Points, in no order, along strands that fork and pass close to each other.
In the rows, zero is written as 128.
Points whose rows are less than 100 apart are linked; no others are. Some points are linked to none.
<420>: [106 124 134 136 146 134 129  98 146  90  63  92 130 146 115 142 133 124
 148 140  81 125  75  98 120 129]
<237>: [129 126 114 124 100 233 182 144 122 147 115 160 132 143 153 119 135 103
 132 188 136 131  82  98  93 145]
<160>: [102 149 132 130 145  64 133 134 153 107 119  94 140 117  76 150 126 139
 156 100 116 126 133 116 162 169]
<181>: [164 127 138 142 119 128  51  90  98 146 133  93 128  92 155  82 113 126
  68 121 156 104 157 171 145  87]
<951>: [ 80  91 144 117 155  90 152 135 131  94  82  82 121  74 148 153 151 108
 205 119 117 135  87  75 144 159]
<782>: [112 117 131 115 146 113  39 116 111 129 184 110 142 163 109  97 112 167
  75 123 106 139 161 133 126  85]
<897>: [134 122  97 156 117 162 158 158 127 168  81 167  87  90 153 126 131 142
 179 127 131 139  99 133 108 158]
<582>: [ 91 148 151 154 143  81  86 115 126 135 142 114 112 110 116 118 117 162
 135 132 116 127 145 120 164 133]
<983>: [104 139 126 131 122 100 152 170 108 155 160 129 113  80 102 114 143 140
 140 135 142 141 153 104 162 149]
<340>: [175 165 142 148 155  70 103  89 139 123 125  66 152 124 111 148 126 114
 115  81 134 120 181 175 177 132]
<946>: [157 124 111 119 118  84 106 160 102 134 167 150 125 133  90 115 131 164
 127 111 125 138 161 115 142 106]
<847>: [ 90 147 161 178 150 148 100  85 167  97 103 115 116 156 159 109 116 128
 122 153 110 117  86 182  84 115]
<829>: [140 144 113  59 147  57 170 155  80 122 207 108 167 152 116 120 130 120
 139  84 164 129 168  91 167 114]
<175>: [140 141 127 137 111 129 123 117 177 119 122 110 151 185 100 115 113 129
  66 103 113 127 146 187  86 103]
<712>: [116 165 112 125 116  93 174 171 125 164 171 138 135 105 118 121 125 131
 135 111 126 154 178 112 166 145]
<411>: [120 150 159 166 155 171 135  91 128 114  82  78 103 122 201 106 133 109
 127 152 123 131 109 143 121 123]
<758>: [ 89 124 128 134 103 113 165 142 188 130  89 129 135 123  58 154 124 158
 129 116 113 153 133 133 104 157]
<169>: [217 104 110 115 135 168 105 117  94 112  92 183  78 117 150 146 166 135
 171 131 124 119  88  98 110 112]
<632>: [130  93 130 126 124 178  79 118 111 113 122 188  72 142 156 106 130 158
 141 180 145 101 107  90  87 109]
<663>: [154 129 141 151 134  94  42  88 110 127 145  86 134 119 139  94 108 137
  76 107 135 104 163 169 160  76]
<409>: [ 99 151 100 144  75 150 182 157 138 211 212 189 157 108 140 107 115 156
 115 124 133 195 188 148 133 104]
<612>: [132 144 149 112 170  78 118 105 101  86 122  71 144 123 120 163 131  94
 142  89 135  99 112 111 179 153]
<142>: [ 97  98 138 131 149 117 136 118 135 101  69  93 105 115 150 146 154 122
 177 140  95 136  65  75 125 134]
<613>: [174 170 149 128 164  86 135 120 120 131 133  76 142 105 132 143 126 102
 134  89 142 117 162 159 192 154]
<564>: [133 150 115 128  84 169 175 147 152 184 181 225 146 133 154 125 103 136
  94 108 156 163 154 197  98 123]
<659>: [ 62 112 136 149 175  83  85  88 148  92 102 120 124  85 127 149 116 123
 184 133 101 132  88  93 167 132]
<472>: [ 99 120 167 111 176  66 115  79 120  68 106  74 151 123 131 172 119 107
 171 101 121 110  92 105 179 151]
<349>: [177 148 108 105  87 192 142 136  87 157 162 130 148 132 153 113 134  84
  80 155 119 126 142 113 150 115]
<999>: [153 148 124 159 157  83  58  92 134 119 139  90 139 120 113 121 114 143
 103 100 126 120 173 181 165 103]
<205>: [106 146  97 110  97  97 215 168 151 180 192 131 152  92  95 132 129 120
 145 119 126 169 192 114 163 134]
<854>: [ 83 116 148  72 161  50  74 126  92 111 199 100 144 149 109 121 122 121
 119 105 134 110 152  89 176 122]
<783>: [126 135 117 107 133  68 178 161 154 117 130 109 157 125  56 155 137 133
 155  90 117 135 148 106 141 163]
<315>: [ 53 135 145 153 115 143 119 140 170 132 132 113 124 149 103  88 119 154
 105 172 119 129 146 121 111 129]
<397>: [125 104 109 109 106 198 179 154 126 132  96 148 104 125 140 122 157 113
 154 188 132 134  83  63  92 144]
<875>: [110 134 158 162 141 159 128 125 159 105 107 147 110 151 180  98 119 115
 102 148 133 104 111 202  78 127]
<476>: [157 142 128 118 106 154 135 141 131 121 133 133 140 180 109 115 130 125
  64 137 120 109 147 150  84 119]
<657>: [114 128 139 127 122 137  63 130 132 122 168 117 154 195 119  78 109 152
  55 139 123 115 148 155  90  98]
<522>: [103 119 115 129  85 130 186 171 172 168 124 149 132 109  69 140 128 145
 116 141 130 166 152 125 111 148]
<920>: [ 63 141 157 176 166 139  97  89 175 120  88 106 121 135 140 121 122 142
 143 162  94 135 102 132 120 118]
<861>: [ 81 131 131 131 167  58 130 125 182  87 104  97 151  85  67 157 129 116
 190 114 127 116 118 120 171 174]
<390>: [148 107 110 153 149 119  96 134  87 130  89 164  66  84 175 133 145 159
 199 118 138 136  99 114 123 132]
<867>: [201 135 101 130 136  94 136 115 141 119  95  80 165 136  93 168 132 120
 112  62 122 114 127 171 144 146]
<514>: [ 97 116 104 106  97 111 237 170 169 163 172 121 164  79  85 150 129 124
 129 116 133 189 193 115 143 138]
<515>: [155 151 108  77 144  60 192 159 116 130 181 109 171 144 100 143 132 108
 159  69 152 130 163 110 161 128]
<572>: [185  89 131 105 135  99  55  84  66 107 130 121 119 107 135 136 126 101
 100 118 144  88 138 114 159  92]
<550>: [116 123 128 137 113 157 187 148 173 152  58 136 124 143 125 156 137 130
 142 133 106 152  73 140  78 164]
<578>: [142 132 151 133 138 129 103 102  85 125 127  74 118 126 151 126 117 107
  88 139 117 110 131 118 153 119]
<125>: [ 86 157 142 140 119 109 140 143 173 138 146 107 137 166  85 111 122 158
 102 153 107 145 161 123 117 136]
<121>: [131 185 107 140  76 187 179 141 135 189 165 145 173 115 161 129 104 102
 110 137 125 170 161 160 145 127]
<860>: [110 133 156 151 128 183 130 145 146 124 157 148 127 164 188  89 121 101
  78 159 155  99 124 208  74 151]
<332>: [225 121 101 113  93 142 144 139 129 159  96 188 145 114 100 158 137 137
 108  79 147 136 122 182 110 113]
<284>: [124 136 106  80 132  51 199 163 151 130 158 107 165 142  72 155 138 123
 155  81 145 140 153 111 160 157]
<623>: [ 96 131 125 174  95 167 152 154 147 167 110 176  87  89 139  97 115 154
 156 149 157 138 117 141  90 156]
<865>: [148 144 129 152 149 114 109  85 162  90  67  78 135 155 117 146 118 128
 127 110 100 113  99 173 140 127]
<36>: [ 94  85 133 111 113 141 100 160  89 152 175 149  91  96 102 100 141 146
 133 183 156 115 154  49 130 135]
<454>: [ 87 130 145 157 109 184 159 165 152 138 166 186 117 159 174 103 122 117
 109 172 164 117 117 196  67 160]
<956>: [209 105 118 129 123 153  89 108  98 107  92 158 105 130 140 138 151 122
 138 131 121 102 103 128  96  93]
<1033>: [169 139  94 127  92 171 141 168  98 171 164 202 109 117 132 121 135 143
 141 140 151 140 146 118 127 120]
<518>: [ 92 113 144 106 157  71  68 127 106 132 199  97 135 149 107  98 118 172
 106 129 112 137 168 103 160 107]
<215>: [152 150 134 162 136 127 112  94 172 105  90  99 144 156  99 138 122 137
  99 106 106 114 130 188 103 121]
<466>: [201 116 124  99 143  81 102 117  75  95 134 112 138 116 122 146 135  99
 113  90 148  88 137 131 162 120]
<1022>: [147 132 137 125 123 152  95 129 123 135 161  92 152 198 109  93 129 140
  51 146 124 120 159 137  94  98]
<216>: [ 78  85 133 108 127 123 119 128  96  93 116 120 100 105 112 133 140 125
 155 166 122 120 102  44 136 146]
<801>: [170 144 122 127 108 178 126 128  84 147 131  90 136 122 158 114 128  98
  76 140 133 114 138 121 137 118]
<648>: [ 59 123 142 118 179  62  92  81 143  81 114  95 147 112 105 153  98 108
 170 122 111 104  98 106 205 144]
<952>: [ 94 144 142 149 124 130 163 137 184 133  67 120 124 149  89 136 129 140
 145 131 102 140 102 138  96 153]
<649>: [203 125 114 117 136  78 127 128 100 103 124 108 159 123 105 162 145 111
 132  64 147  94 127 146 163 129]
<184>: [209  97 128 115 119 128  74  99  85 106 111 138 113 113 130 121 143 112
  94 130 142  95 126 129 122  99]
<644>: [ 96 131 126 155 109 196 159 174 135 163 136 192 102 134 161 104 116 147
 130 159 160 125 124 160  77 162]
<885>: [ 55  73 141 123 159  77 113 107 137  79  86 125 120  53 143 149 130 129
 210 120 118 118  79  85 153 139]
<798>: [145 111 127 125 115 228 150 140 104 130 125 165 100 157 183  97 150 116
 128 190 150 117  89 114  80 127]
<968>: [122  76 123 116 142 159  88  85 113  89  92 152  82 160 167 138 149 128
 159 176  99 114  82  71  97  89]
<130>: [153 152 123 118  80 173 171 142 157 158 154 237 157 128 149 152 105 117
  75  98 172 150 132 218  84 127]
<935>: [152 183 108 133  73 184 176 138 147 196 146 180 175  87 157 171 104 104
 132  93 116 174 138 174 150 137]
<513>: [141 111 143 135 141 143  94 102  89 110 103 111  98 132 170 133 125 113
 118 152 105 118 101  96 132 111]
<502>: [157 176 106 126  75 194 156 149  96 173 179 138 162 108 153 119 115  90
 105 135 120 149 151 134 166 119]
<384>: [140 128 136 147 163 136 117  95 155  90  58  87 144 160 129 146 137 118
 145 128  87 134  79 147 126 134]
<137>: [ 60 137 149 159 168 109  98  73 158 104  84  96 123 101 137 139 118 131
 168 143  93 136  99 127 165 127]
<823>: [112  72 146 129 144 141  72  75  95  96  95 129  84 133 196 152 134 110
 138 158  91 126  99  75 133  93]
<904>: [124 120 127 145 125 166 161 124 137 123  73 129 106 134 159 129 150 119
 159 140 107 146  83 118  85 135]
<624>: [180  97 101 128 149 150 104 118  90 125  80 157  65 104 179 140 165 142
 189 111 132 139  87 103 115 113]
<350>: [ 99 129 137 103 134  83 142 150  93 125 169 107 126 107 105 125 133 120
 147 133 147 123 152  76 172 148]
<764>: [147 105 134 118 126 164  77 132 114 109 125 169 106 166 125 115 126 143
 108 167 124 101 117 113  98 110]
<210>: [ 64 122 139 140 118 148  80 135 141 125 165 124 141 186 109  85 109 161
  88 167 122 117 131 128  87 114]
<874>: [203 136 103 112  85 161 166 149 142 160 126 201 143 128 121 152 106 122
  79  97 147 150 140 197  92 106]
<691>: [124 101 103 166 135 138 132 151 126 149  65 159  75  73 159 124 127 160
 209 124 131 149  93 131 103 147]
<485>: [165 121 132 124 110 181 112 133 125 118 124 153 126 174 127 103 132 130
  84 153 140  95 118 148  75 122]
<825>: [ 86 154 114 145  84 155 165 173 160 197 183 200 135 127 125 101 108 162
 100 131 162 169 174 173 100 133]
<386>: [228 132  98 124 103 113 151 133 134 142 106 131 151 132  90 166 137 129
 105  71 127 126 136 178 129 128]
<656>: [ 47 106 151  74 146  67 108 142  97 118 198  92 132 113 114 113 124 125
 129 134 152 111 153  62 172 132]
<85>: [123 123 136  71 164  38 129 139  87 109 210  84 156 154 117 122 128 138
 133  88 160 118 174  96 169 113]
<117>: [154 174 141 104 163  83 151 117  99 108 147  68 152 115 121 153 133  91
 139  76 155 107 144 121 188 155]
<403>: [ 92 153 124 125 102 130 195 146 171 169 141 131 149 156  80 134 117 144
  99 142 120 163 165 133 109 147]
<372>: [114 100 120 139 135 196 159 128 135 111  82 130  97 144 173 118 155 125
 163 169 117 133  77  84  70 118]
<666>: [153  86 127 113 142 179  75  95 117  93 111 183  67 151 172 123 139 131
 158 164 124 112  90  83  84  97]

A fork is a point with three links, a tip a point with one. Leave the first point through the second and follow the links. Name the first fork or tip that comes.
<349> / <801> => <476>
<952> / <758> => <657>
<205> / <712> => <854>
<386> / <332> => <409>
<466> / <572> => <659>
<764> / <632> => <935>
<829> / <515> => <861>
<550> / <904> => <798>

Follow the links from the first point to the second, and from the first to the third. Name the last point that the two ways share.
<518> / <237> / <349> => <657>
<515> / <372> / <485> => <657>
<513> / <659> / <952> => <476>
<175> / <160> / <712> => <854>
<215> / <472> / <691> => <659>
<340> / <920> / <142> => <659>
<666> / <137> / <160> => <476>
<350> / <284> / <632> => <854>

A fork is a point with three links. Follow the links from the first point to the second and name the forks in between, in order.
<384> / <513> => <476>
<513> / <350> => <476> <657> <854>
<137> / <522> => <659> <476> <657>
<875> / <666> => <659> <476>
<648> / <169> => <659>
